Each row is a point on a landscape with many valleys, with its height.
From any point a ball takes the steepest step (drop divided by distance) to one of its 2 nearest points. It stops when none of these is lower. Distance is the straight distance between rows; heights are no part of it.
k_815: [112  82 125  90 132 173 131  87 123 114 141 135 134 164 169  78  79 154
 149 142 121 147 100 120  68  76 119 141 109]  h=38.7
k_442: [116 115 159 163 124 123 131 102 158 119 139 142 148 101 100  97  74 194
 154 127 135 163 124 119 109  82 125 213  88]  h=60.2
k_892: [113 131 103  40 101 132  88 114 118 139  52 172 133  90 156  90 124 135
 140  71 126 103  94 145  72  98 115 124 154]  h=35.3
k_568: [127 114 110 101 146 129  99 100 140 115 140 129 120 107 141  94 130 127
 130 137 166 114  81 123  83 104 120 112 143]  h=32.3
k_64: [152 126 107 137 151  89 157  83 107 156 125  76 123 154 164 168 132  24
  89 139 139  90 141 122 144 167 136 107 145]  h=57.9
k_637: [136 109 183 146 105 147  61  69 162 126 144 107 131 118 155 155 137 164
 142 113 151 139 130 121 138  91 220 133 165]  h=66.1
k_420: [119  96 137 124 127 174 135 164  81 116 168 144  83 127 113 133 137 123
 118 169 107 125 107  88 114 133 117  66 115]  h=46.1
k_377: [119 148 146 173 123 144 159 182 110 135 162 136 106 140 125 142 141 149
 119 135  76 155 154 119 155 182 103 139  90]  h=62.5
k_757: [101 191  97 116 129 134 137 183 105 142 127 135  75 195 122 154 165 122
 115 161  44 132 170 108 114 163  87 140 137]  h=70.3
k_494: [160  83 117  80 116 131 110 104  96 120  77 150 115 118 147 156 165  94
 127 125 159  93 113 113 113 125 150  71 161]  h=83.1
k_721: [105 157 128 130 134 125 130 136 158 144 128 135 151 129  80  56  76 176
 148 117 131 155 136 137  98 110 100 206 115]  h=51.7
k_332: [122  83 131 128 118 137 139 106  92 112 125 150 111 148 119 137 118 100
 146 161 117 137 122  72 112 110 130 105 104]  h=39.1
k_306: [127  83 174 147  78 113  68  87 117 126 165 136 117  73 178 142 132 170
 137 130 136 153 128  98 130  76 202 136 161]  h=70.5
k_154: [118 150 113 174 168 156 125  82 161 176 144  68  93 159  90 127 111  96
 160 132 118 109 131 130 121 179 116 115 139]  h=10.1
k_12: [112 108 136 159 116  58 125 132 100 118 138 169 108  77 111 155 156  87
 141 154 122 134 150  61 160 123 128 132 129]  h=82.1
k_845: [159 103 141 167 141 130 144 126 132 131 151  79 163 151 145 156  89 111
 106 115 146 120 120 163 164 113 172  92 114]  h=18.0
k_483: [128 175  89 133 171 130 176 154 148 144 154  47 145 174 151  89 120 110
  88 125  96 133 115 210 128 151  72 111 150]  h=50.1
k_956: [136 215  68  68 139 117 140 194 130 119 113 115 135 166 139 106 153 147
  89 135  98 142 133 154 131 125  90 144 140]  h=54.1
k_474: [113 163 115 121  97 102 103 135 121 138  87 193 100  75  88  89 172 126
 146 116 133 131 147  86 105 126  98 144 164]  h=55.7
k_458: [134 163  95  59 104 113 152 163 105 106  96 158 145 131 140 111 136 126
 118 138 108 139 158 120 130 131  97 137 110]  h=59.0
k_249: [ 80 157 110  78 126 113 132 150  82 147 123 175  77 162 110 111 152  81
 144 159  44 123 166  89  96 156  96 155 158]  h=74.5
k_448: [141 142 167 198 103 185  96 112 167 101 115 152 111 102  86 131 150 208
 151 133 154 164 109  88 126 122 144 127 118]  h=44.0
k_368: [143 139 111 177 152 102 133 152 167 102 142 114 115  91  90 103 136 150
 123 129 185 149  88 120 160 103  96 109 129]  h=46.9
k_82: [151 132 165 168  95 146 107 115 154 107 108 147 164  91 114 147 138 197
 128 114 189 147 127 125 141 118 167 147 112]  h=35.8
k_197: [148  93 156 115 102 145 121 119 129 106 119 126 187 119 153 148  92 182
 125 117 161 141 130 146 131  88 171 153  99]  h=25.3
k_250: [131  95 160 141 125 132 103 160  90 135 189 144  80  84 134 155 144 118
 106 161 124 106 110 105 137 128 160  64 143]  h=51.4
k_396: [118 221  69 132 144 103 162 170 154 130  96  87 145 207 126 117 133 148
  96 124  94 158 145 173 131 120  68 158 138]  h=49.1
k_644: [125 111 148 131  88 185 143 122 107 108 106 170 153 139 121 109  99 192
 138 129 116 165 131 106  93 112 124 154  77]  h=71.5
k_818: [148 128 182 158  93 124 142 152  84 140 152 132 167 139 162 184 117 139
  88 120 117 130 169 157 187 176 188 134  83]  h=68.6
k_265: [147 138 176 115 119 157 147 186  97 125 162 150 168 137 173 155 145 159
  66 122  97 123 136 195 192 194 165 128  77]  h=64.3
k_504: [102 120 146 171 130 143 146 172 113 118 161 149 116 115  82  99 114 169
 138 129  83 166 122 102 130 161  99 171  94]  h=56.8
k_276: [155 167  99  88 137  97 115 163 151 106 108 130 143 101 123 120 178 117
 117 107 176 107 131 147 148 135 117 119 164]  h=57.0
k_720: [119 130 159 119  98 163 116 139 115 140 140 162 159 102 135  98 119 175
 134 122 112 133 146 139  83 143 150 154  93]  h=75.5
k_559: [134 103 107  52 135 191 122 122 119 113  93 117 161 180 135 125 117 116
 130 112 147  98 112 156  91 131 135  96 120]  h=51.1
k_593: [112 164 125 120  83 141  82  85 133 157  74 188  86  86 110  96 150 139
 156  85 136 119 110  89  69  88 113 133 172]  h=48.9
k_500: [165 108 118 117 155 114 118  74 136 146 105  67 145 156 147 180 136  49
  76 115 185  69 119 139 154 167 167 107 159]  h=62.1
k_667: [100  82 176 150  77 114 103  81  96 136 145 177 120  80 156 133 113 166
 152 144 104 156 138  80  99  85 166 170 119]  h=74.7
k_688: [146 108 133  84  90 136 135 118 104 116  83 144 191 131 144 155 100 137
 145 117 147 124 165 137 122 119 157 138  94]  h=13.1
k_875: [121 135  98 106 126 105 170 145 111 100 104 123 150 157 111 104 105 117
 132 137 128 147 130 115 138 114  83 144  96]  h=61.8
k_190: [141 109 179 168 136 149  53 107 174 148 176  89 111 122 133 169 120 158
 130 120 150 116 118 146 161 126 224 104 168]  h=61.3
k_167: [141 148 147 128 143 134  93 141 159 156 142 116 153 127 116 169 152 100
 121  89 154  86 166 158 152 158 182 119 153]  h=67.5
k_611: [155  81  97  93 131  70 124 107  93 105  91 141 107  97 149 153 151  83
 121 153 180 116 104  87 143 122 127  80 140]  h=85.0
k_918: [106  93 177 170 114 171 142  89 130 114 142 155 130 145 106 121  83 182
 169 144  95 175 127  83 106  92 142 192  87]  h=66.6
k_220: [134 124 118 147 177 140 167 125 140 149 172  48 136 148 147  98  97  93
  88 129 129 105  92 201 119 150  99  88 139]  h=45.3
k_192: [117 113 109  56 123 169 124  98 120 126  89 139 158 170 147  88  78 135
 151 120 131 124 119 145  57 106 124 131 110]  h=45.4
k_751: [131 102 116  54  90 116 117 105  91 119  42 175 151  86 172 146 107 128
 148 100 130 120 137 130  96 103 138 120 125]  h=26.1
k_202: [122 120 152 208 122 171 119 145 144 115 145 153 106 101  74 110 131 216
 144 130 128 176 107  99 137 158 117 153  93]  h=50.3
k_348: [159  99 119 102 151 132 148 172 133 101 133 100 173 134 153 138 105 128
  90 112 161 114  97 182 174 112 130  82 113]  h=4.5
k_805: [157 146 105 128 125 119 116 163 158  83  90 131 141  91  98 112 156 164
 119 109 215 133  99 127 156 107 105 103 142]  h=52.2
k_866: [119 146 115 170 166  95 130  81 158 146 127  92 119 140  99 116 117  77
 142 133 152 122 118 114 127 139 120 145 129]  h=27.8
k_735: [156 132  93  84 138  61 164 179 135  76 114 123 143  83 157 117 134 137
 103 140 163 145  99 146 190 107  88 100 116]  h=72.0
k_378: [147 117 102  36 110 126 122 119  76 140  78 167 112 122 154 125 164  69
 135 127 110  83 144 119  94 140 123  96 153]  h=81.0
k_349: [112 166 114 205 138  81 153 110 154 147 112 119  89 159 102 181 167  72
 165 125  98 130 185 104 169 159 109 144 148]  h=39.3
k_304: [126 111 148 125 158 186  91 163 156 147 196 105 115 110 126 114 118 165
 128 123 131 108 102 164  95 134 152 105 137]  h=28.1
k_267: [131 141 178 146  98 119 126 132 109 155 147 140 176 103 136 146 120 162
 125 122 123 132 179 155 135 173 175 175  80]  h=73.4
k_854: [125  93 129  44 108 182 116 160  93 119 128 150 150 118 162 117 127 132
 113 121 101 108 110 149  93 127 139  90 120]  h=56.0
k_569: [ 98 178  94 195 149 134 144 113 170 170 123  77 113 188  85 128 115 107
 176 115  82 137 167 152 148 183  83 157 151]  h=28.6
k_322: [109 102 161 126 134 185  97  84 144 131 178 126 118 124 175  78 110 176
 173 130 117 157 116 121  79  72 146 158 140]  h=29.3
k_195: [130  93  90  34 154 130 104 135 139  99 104 120 140  99 159  92 135 136
 110 117 167 109  60 165  96 118 109  94 154]  h=24.0
k_480: [138  97 114  73 166 133 106 163 160 106 140 110 151 108 134 125 145 129
  76 108 184  91  75 185 158 111 128  80 147]  h=15.0
k_92: [123 140  94  76 110 140  95  79 123 135  45 165  97 114 125  83 137 137
 144  94 158 113  76 111  63  98  93 119 179]  h=42.1
k_638: [137  87 178 169 127 166  69 143 124 146 198 129  79 101 142 177 130 158
 116 147 131 108 115 128 151 136 200  75 157]  h=56.1
k_852: [ 97 112 125 146 130 130 122  91 110 112 108 170  71 131  67 124 160  82
 159 155 118 128 104  48 112 128 114 122 150]  h=28.5
k_425: [128 157 114  56 125 115 123 118  94 171 110 165 116 151 143 113 149  59
 151 132  87  92 183 117  77 150 132 141 149]  h=78.5
k_482: [125 159 121 168 118  93 185 196 125 100 143 135 108 134 144 150 161 148
  86 147  79 161 135 126 180 141  78 133 106]  h=66.5
k_269: [146 147  97 118 137  52 182  91 121 136 105  88 161 159 174 154 114  54
 115 133 135 116 163 150 149 134 111 136 117]  h=53.2
k_511: [112 191  95 160 142 106 181 117 154 142 102  81 156 202 116 112 104  96
 139 113 104 141 173 166 131 137  82 170 123]  h=41.1
k_965: [115 146 115 112 147 138 101 105 168 139 136 120 134 127 111  58 104 143
 148 121 159 124 110 141  71 107 122 157 138]  h=41.2
k_492: [ 87  93 158 139  93  57 119 109 104 127 136 185 134  49 117 130 116 124
 152 152 106 139 142  74 121  98 135 178 126]  h=78.7
k_407: [149  97 159 217 152 153 136 107 156 145 180  77 125 136 127 144  79 148
 137 125 118 155 114 149 148 109 164 112 117]  h=30.1
k_271: [140 167 110 158 121  55 174  98 129 129  90 125 136 166 134 188 150  65
 139 134 123 129 198 114 166 122 114 160 121]  h=47.3
k_292: [142 130 144 219 143 136 129 135 164 131 155 108 102 108  88 142 124 144
 139 133 148 144 110 112 168 130 132  99 126]  h=39.9
k_652: [115 121 133 150 153  98 101  71 163 162 156 109 132 116 127 107  89 107
 161 135 137 124 131 122  95 110 160 168 126]  h=40.7
k_632: [117 141 116 197 134  80 203  95 147 116  96  85 166 159 101 131 106  92
 143 121 131 156 149 141 170 109  85 164 113]  h=50.0
k_151: [136 144 135  84 117 102  93 144 158 126 105 145 189  86 133 153 165 124
 109  85 163  99 171 161 155 134 168 148 142]  h=62.3
k_264: [122 112 133 134 178 180 125 116 142 166 195  56 108 154 138 117  97 115
 124 134 121  90  89 171  84 150 137  97 130]  h=38.3
k_115: [139  97 139 103 156 129  80 112 158 149 126 100 156 150 117 180 149  83
  74  97 170  75 137 171 176 129 192  94 160]  h=66.8
k_45: [106 161 122 176 124 161 168 188 108 134 146 123  74 193 114 175 156 130
 124 147  45 142 164 121 152 176  82 113 119]  h=66.7
k_687: [140 123 153  77 112 176 144 190  95 116 153 147 170 122 162 130 129 147
  90 127  94 119 129 160 142 162 148 112  86]  h=60.4
k_455: [105  96 145 114 147 167  92 145 135 154 204 131 103 100 141  75 101 165
 150 141  90 129 106 134  55 119 134 133 129]  h=15.3
k_702: [106 143 112 142 152 115 124 117 114 143 127 143  46 136  73 139 184  69
 157 152 106 108 142  70 125 167 100 127 166]  h=15.2
k_208: [157 142 115 144 125  96 181 202 126  81 146 126 132  97 133 112 141 168
  80 138 136 162  96 137 199 120  73 113 102]  h=69.5
k_693: [132 173 113 180 148 139 144 127 133 142 122 111  54 163  79 169 181  90
 144 145 127 115 154  99 156 173 107  96 152]  h=28.8
k_479: [106 108 110 164 148  93 195 109 134  95 106 104 148 170  93 101  81 105
 146 133 124 156  88 117 148 104  73 166 103]  h=56.4
k_175: [149 116 111 112 118  52 153 145  91 103 122 148 119 101 152 166 153  83
 117 155 139 127 145  93 186 116 121 100 122]  h=84.6

Call two points neighbours if one is among the 2 nearest of the other. Go from one point of each pair to the other, from neighbour to neighbour, staying as low as possible. Name the highest point that can't be avoided.
k_702 / k_348: k_167
k_455 / k_154: k_483
k_511 / k_348: k_965
k_688 / k_702: k_474

For each start below, name the point where the ball stops.
k_167: k_348
k_667: k_702
k_115: k_702
k_504: k_688
k_267: k_455
k_442: k_348
